Points, in no order, along strands that fork and pass close to each other.
Points whose rows are less than 84.3 apart are linked; no others are. Some points are linked to none.
<7>: [-48  12 -21   4   5 -18 -12 -46 -19  37 -17  28 -20   4  -7 -17   5  32
  16 -43]
<750>: [ 26  -4  32  18   4   8  15  13   0 -41  22  21   5 -55 -37  -6   2 -13
   4  32]
<1051>: [ 11   8  56   3 -17 -30  13  34  -4 -35  -1   8  37 -17  -1   0  28 -10
 -13   3]
<532>: [ 19  13  -6  15   1  28  -4  33   4   8 -11 -16 -35  20  -6  13   3 -32
 -22  28]
<149>: [ -1  -2   9 -18  27  14 -16  19  31  -9  15  -4  10  11  29 -10 -29  16
  -6  38]
<531>: [-28  -6 -19  31 -26   0  -3  39  -2   6  19  -6 -31   6  -2 -28  -3  16
  12   7]
<555>: [-10  19 -11 -10  11 -29 -38 -44 -29  -8 -16   4 -25  37 -18  -7 -21 -16
  17 -48]
<510>: [ -1 -20  26  26 -14  -6  16   8  28  14 -19 -25  11  13   8 -14   5  12
 -41 -41]
<724>: [ 14 -23  24  -4  12 -36  12 -16 -24 -21  -3  -1 -20  -7 -13 -21   5 -17
 -32 -36]
<907>: [ 19  -4  10   1  16  -2  -8 -31  10  14 -20  18  10  33   6   8   4  -6
 -20  -8]
<50>: [ 29  -5 -11 -23  27 -20 -31  -4   6 -30 -10  30 -11  40 -31  15   9 -19
  43   9]
<1014>: [-10  -4 -13   4  10 -13 -11  25  18  -9  34 -21   5 -28  13   2  10 -38
 -15 -31]
<10>: [  4  27 -25  -3  47  12   7  13   8  11  -8  26  -1   9  -4  16 -30   8
  30  17]
<522>: [-29  -8 -44  -9   2  14 -29 -54   6  19 -37  12 -33  32 -13   2  -3   5
  -5  -4]
<804>: [ -2 -25  26   2 -44  10  -1 -24   1 -44   0  -2 -19  13  15 -24  40 -14
 -22  13]
<250>: [ 10  10  21 -19  25  22 -16  16  21  -3  -7  24 -15   5  25  -5  13   2
 -14  45]
<715>: [ -1 -16  26   9 -28 -12 -28  -3 -19 -13  -6  11 -45  37 -31 -39  10  27
   9  19]
<737>: [ 39   4  41 -13  -8   2  16  -8  -9 -67  31  12 -13 -13  -2   1  21 -45
   9  -7]
<1063>: [ -4 -10 -11 -15  17  -6 -28  16  37  16   3 -18  25 -19  26  11  -6 -14
 -31 -19]
<392>: [-30 -17 -58 -15  10   6  -4 -20  -6  35 -23   6 -36   2   4  10  18   7
  -1   2]
<975>: [-28  21 -36 -14  20  16 -14 -51   7  36 -42 -42  36 -16  25   3  -9  21
  23 -43]
<708>: [ -5 -12  27  33 -48  22  -7  22  32  -1 -28   9   2  -7   4 -19   6   3
 -38  20]
<495>: [-10 -10 -34 -33   7  15  -1  14  38  24  24 -15  32 -15  24  49 -11  -6
 -18  11]
<784>: [  9 -14  26  10 -36  13  31  -5   4 -53 -29  18 -29  23 -12  -2  37 -16
 -10   9]
<193>: [ 18   6   7   4  46 -13 -13  25  -3  11 -25  15  -9   7 -29  -5 -23  17
   6  23]
<701>: [ -6   2 -15  -5 -23 -20 -17  -1 -43  34 -20  19 -13  26 -17  -7 -31  28
  19  12]
<549>: [-12 -18 -31   5  20  -9  -7  18   6  37 -27  -2 -20  -7 -12  13  43   2
 -19   4]
<714>: [-27   2  61  17 -20  -1  10  -4 -14 -56 -46 -14   7 -34  13 -10  50  14
  -4  12]
<855>: [ 12 -16 -12   2  -3   6  43  29  11  38  25 -49  15 -26  14  30  -6  13
 -19 -40]
<1114>: [  8  -2  27 -14   3   5 -28  19  23 -33 -40  11 -19  32  -4  -6  30 -11
 -25  40]
<171>: [ 13   2  54  -1 -14 -18  -8   3 -17 -26 -23   5 -43  33 -19 -35   2  11
 -14  -2]
<129>: [-17  18 -44 -15  -8   0 -26   4  -1  -1   0 -15  58 -10 -19  26 -60  -5
  31  14]
<285>: [ -6  33 -20  10  13  13 -21  25   1  25 -20   1 -44  29   9   7  -1 -27
 -10   0]
<599>: [ 18   1 -14  -1  15   6  38   1 -23  39  19 -31  12 -11  -2  32 -23   1
 -10  -7]
<196>: [-13 -22 -10  18  21  16  27  41  54   3  -8 -14 -14 -41  10 -11   1  19
 -19 -19]
<868>: [ 49  13  23  -3  -2   4  36  15  -8 -14  22  30   5  26 -20  34  28 -18
  30  19]
<271>: [ 23 -19   1  29  13 -18   2   6   0   7   5   5  25 -24 -36   4 -28 -12
 -16 -15]
<461>: [ -1 -13  -7   6  -2 -35 -15 -10 -16 -17  -1  -2 -24  19 -19 -14 -15 -22
 -16 -39]
<801>: [ -1  -3 -23 -23  -4 -11   3  32   9 -19   7  40 -22  10   5  12 -21 -27
 -12   1]
<361>: [-18  -5 -11 -11 -27   2  24  13  -7  31  32 -18  34  11  36   4 -38  38
  10 -11]
<633>: [ 28  16 -13  -8  54   1  -9 -28  -2 -12  -5  18  12  24 -23  19 -19  -7
  46   1]
<292>: [  0 -29 -12   6  -6   8  37  32  37  18 -12 -29 -12 -11  18   4  -5  14
 -36 -43]
<374>: [ 18   8 -17  17   2   8  17 -17 -41  24  10 -25 -20   4  -7   8 -33 -14
   5 -21]
<166>: [-20   9 -19  43 -18   7  -9  26  10  39   3  -9  -6 -10   3 -20 -30  15
   8 -28]
<155>: [-14 -16 -16   2  -1  -9  17  19  36 -30 -16  32 -14  32  -1  -1   1 -18
 -18  -9]
<267>: [  4   5   8  20  27  14  18  27  27  22  24 -17  37 -13  -3  21  32  13
   3  27]
<805>: [ 13 -12  40  -6   4 -29  20   8 -44  -9 -10  -9 -36   6  -8 -27  21  14
 -18  -4]
<601>: [  6 -24  10  -8 -35   4  -4   1  -7  29  16  -6   4 -13  32  -5   1   1
 -38   9]
<579>: [ 45  -3  18   0 -12  20  29  -5  -2 -14  -9  27 -19  33 -10  18  29 -21
  -1  25]
<850>: [ 18  -1  32   7  27 -25 -20  -5  -4 -15 -11  12   9  24 -26 -13  52  17
  23  18]
<293>: [ 20   7   4 -42  23  -5 -15  12  -5 -19  52   4   0 -10 -10  28  -2 -15
  12  44]
<48>: [ 27  11   8 -45  28 -15 -34 -22 -23  13   6  44   0  -8  13   4 -25   2
  16  16]
<98>: [ -2  -5   7  33 -22  -5  -5 -22  -8  24  10  26   3   2   2 -26 -26  17
   1 -26]
<270>: [ 17 -10  14  -5  -5 -12  -8 -23  -1  -7   9  74 -13 -13   1 -13  18  -6
   4   3]
<893>: [  6 -23  10  11 -30  33  -9  31  36  27  -5 -29   5 -27  23   0   7   8
 -45  24]
<511>: [  8   1  37  16  19  -1  16 -19  12  20 -21   1   6  16  18 -15  14  10
 -32 -25]
<170>: [ -6   1  11   9  -5  -7  20  53  10 -20  26 -24  -2 -42   0   2   7 -30
 -28 -10]
<1053>: [-14 -31  17  20  13  23  31   1  28 -28 -18 -35 -19 -43   8 -28  28  11
 -27 -11]
<1078>: [-22  -5 -26 -19  11 -41 -12 -40 -28  16  -6  38   9   2   0  -3  11  18
  25 -27]
<745>: [-40  -1 -33 -14 -13  -6 -33 -28  14  28 -24 -46  25   7  31 -10 -21  35
  12 -46]
<75>: [  6 -36  -5  22   5  30  22  -3  24 -39   3 -32 -23 -12  -7 -14   2 -22
 -28   3]
<575>: [-25   7 -35 -21 -28  18  22 -16  -3  26  37 -45  51 -11  32  23 -35  31
  32 -18]
<1071>: [-36  12 -52  24 -28  -1  -7  -5 -10  24 -13 -22  15 -23  -7  -9 -41  13
  34 -42]
<751>: [-12  32 -33   1  34   5  -2 -14 -39  23  -3 -30 -21 -18   4  -6 -40  -4
  27 -23]
<190>: [ -7  30 -47 -12  -3  18  -8  20   6  15   8 -13  29  -1 -23  56 -45 -17
  21  35]
<910>: [-27  34 -44  -3  17  15   7 -22   6  36 -30  -8  25  -2  23  18  -9   2
  26 -32]
<409>: [ -6 -12 -19  -6   1  13  14  24  34  29  41 -30  44 -22  -6  44  -2  19
   0  24]
<607>: [  0  18 -23 -17 -18 -13   5 -22 -50  21 -15   4  31  22  -9  11 -39  22
  40   8]
<350>: [ 32  23  54 -12 -16  -6  42  43  -5 -21  26  11  25  12  -4  24  14  -8
  -1  25]
<969>: [  2   6   4   2 -24  -1  13  51  12  -5  26  33   2 -31   3  13  -6 -29
 -23  11]
<1085>: [-12  -4   0  -6  22  -4 -14   6  30 -27 -33  28 -44  35 -17 -13   5  -2
 -14   3]
<912>: [-11   4   2  18  15  -9 -25  -9  15 -12  22  41  -2 -30   8 -24  48 -11
   9   3]
<345>: [ 19 -17  12 -24  25 -21 -12 -13  18 -44 -25  30 -28  53 -28  -4   8  -3
  12  -1]
<667>: [  6 -17  12 -28 -29  -1  25   1 -14   9  46   4  23  16  35   8 -15  17
 -12  19]
<1025>: [-19  22 -52 -39 -26  28  -1 -59 -20  -4 -31  -6  28   9  13   9 -38  -9
  27  -1]
<137>: [-16  12  31  19 -10   2  -3   7  -1 -35  11  29 -32 -36  15 -43  37  -6
   5   3]
<886>: [ 27  14  35   3   9  -2   0 -18  -2 -38  50   5  13   3  21  -8  19 -35
   9 -17]
<753>: [ -5  -3  -8  -5  17 -13 -43 -13   8  17 -33 -23  14  42  -4   2 -23   4
 -15  -6]
<1102>: [  3   3   0  18 -12 -17 -26 -15 -33  11  -8   8 -36  42 -44 -14   7  15
  31   2]
<200>: [-40  35 -48   9 -33  10 -18 -18 -14  30 -47 -22  46 -22 -18 -13 -29  23
  47 -10]
<11>: [-10   5 -36   4  -7  16 -23 -16  -9  14  31   5  -5  -7  14   2  -4 -11
  22  13]
<119>: [-33   4  19  24 -10  -8 -15  19  11 -11   3   2 -42 -32  18 -49  27  -5
 -21 -30]
<542>: [ 21  -6  39  -2  -4   9  26  -3 -16 -62  11   1  -6 -54 -13   4  30 -27
  -2  22]
<1013>: [-23  25 -28  -6   2  16 -10 -22  -3  40   7  15  20  -1  41   7  -4  12
  26  -6]
<210>: [ -2   1  52  10  -4 -23  -3   6  -4 -33 -23   0  19  -6  -5 -14  65   6
  -5  15]
<133>: [ 38  14  86  -6 -30   7   5   3 -16 -31 -31   4 -10  19   8 -20   7  10
  -8  22]
<642>: [-16  -5 -17   1   7 -20 -46  -7  20  21 -11 -29  44   5  13   4 -21   4
  -5 -33]
<646>: [-31 -17 -29  -3  -1   8  10 -20  10  25  -5 -36 -15   9  32 -15 -27  34
   2 -45]
<1029>: [ 20  -4  20 -12  23 -24 -14  29 -12 -24  27 -12  17  10 -25   3  23   5
  20  41]
<1009>: [  2   1  -3   8  26   1   6  -6   1 -18  56 -34  12  -8  15  -2  -6 -18
   7 -21]
<758>: [  2  19 -20  -9  -8   7  11  10   6  30  51 -21  40 -16 -27  64 -26  -3
  11  37]
<334>: [-29   9   1  37 -19 -21   2 -20  -6  34  -7  35 -11  25 -13 -20  11  21
   6 -45]
<613>: [-13 -36  -2   3 -43 -13  -4 -10  -3   4   7   6  -3   9   9 -12  33   1
 -27  -4]
<744>: [ 16 -12   6 -26  10  17  -8  -2 -14 -16  46 -12 -23 -25   7   3  14 -13
  -7  49]
<490>: [  4  -7 -19 -27  16 -25 -13 -37 -17   6   0  57 -18 -11   1   3  -1  -9
   6 -16]
<372>: [ 30 -12  -6  25  14  32  17  10   3 -11  12 -29 -19  -6 -29  10 -17 -22
 -14  28]
<688>: [  4  18 -40 -39   0  12  32 -41 -39   8 -20 -22  39   4 -12  38 -44  -1
  24   5]
<366>: [ 22  18  40  33  12   8  32  37  -6 -11  20   1   2 -35 -25 -10  -5   6
   6  21]
<897>: [ 27 -16  46  11 -25  33  43 -18  -2 -32  19  -7  20   1   6  -1  27  12
  -5  41]
<241>: [-29 -18 -44   6 -23   5   2  13   6  -2  35  21  -4   0   9  -3   4   8
  23  15]
<749>: [ 21  10  77  -1 -11  25  27  -7   0 -31 -14   7  13  -6  31 -15  15  15
 -15  30]
<596>: [ 11   2   7   7  22  -5  12  36   0  34 -15   4   5 -18  -7  19  44  -4
 -20  22]
<451>: [-18  31 -34 -15  27 -10 -38 -42 -32  -3 -23 -24   8   4 -10  -7 -34 -12
  33 -22]

Follow the links from the first point to the second, and from the first to the third. Name the last point that the two ways share.
<724>, <50>, <98> | <642>
<1114>, <532>, <190> | <1063>
<372>, <737>, <345> | <1014>
<166>, <1114>, <409> | <1063>
<510>, <1071>, <758> | <642>
<801>, <910>, <750> | <1014>
<688>, <285>, <1014> | <292>

A fork is a point with three links, a tip a point with one. Leave the first point through the second and follow the links. Name the first fork or tip that comes.
<855>, <599> | <171>
<805>, <724> | <292>
<601>, <613> | <210>
<745>, <975> | <166>
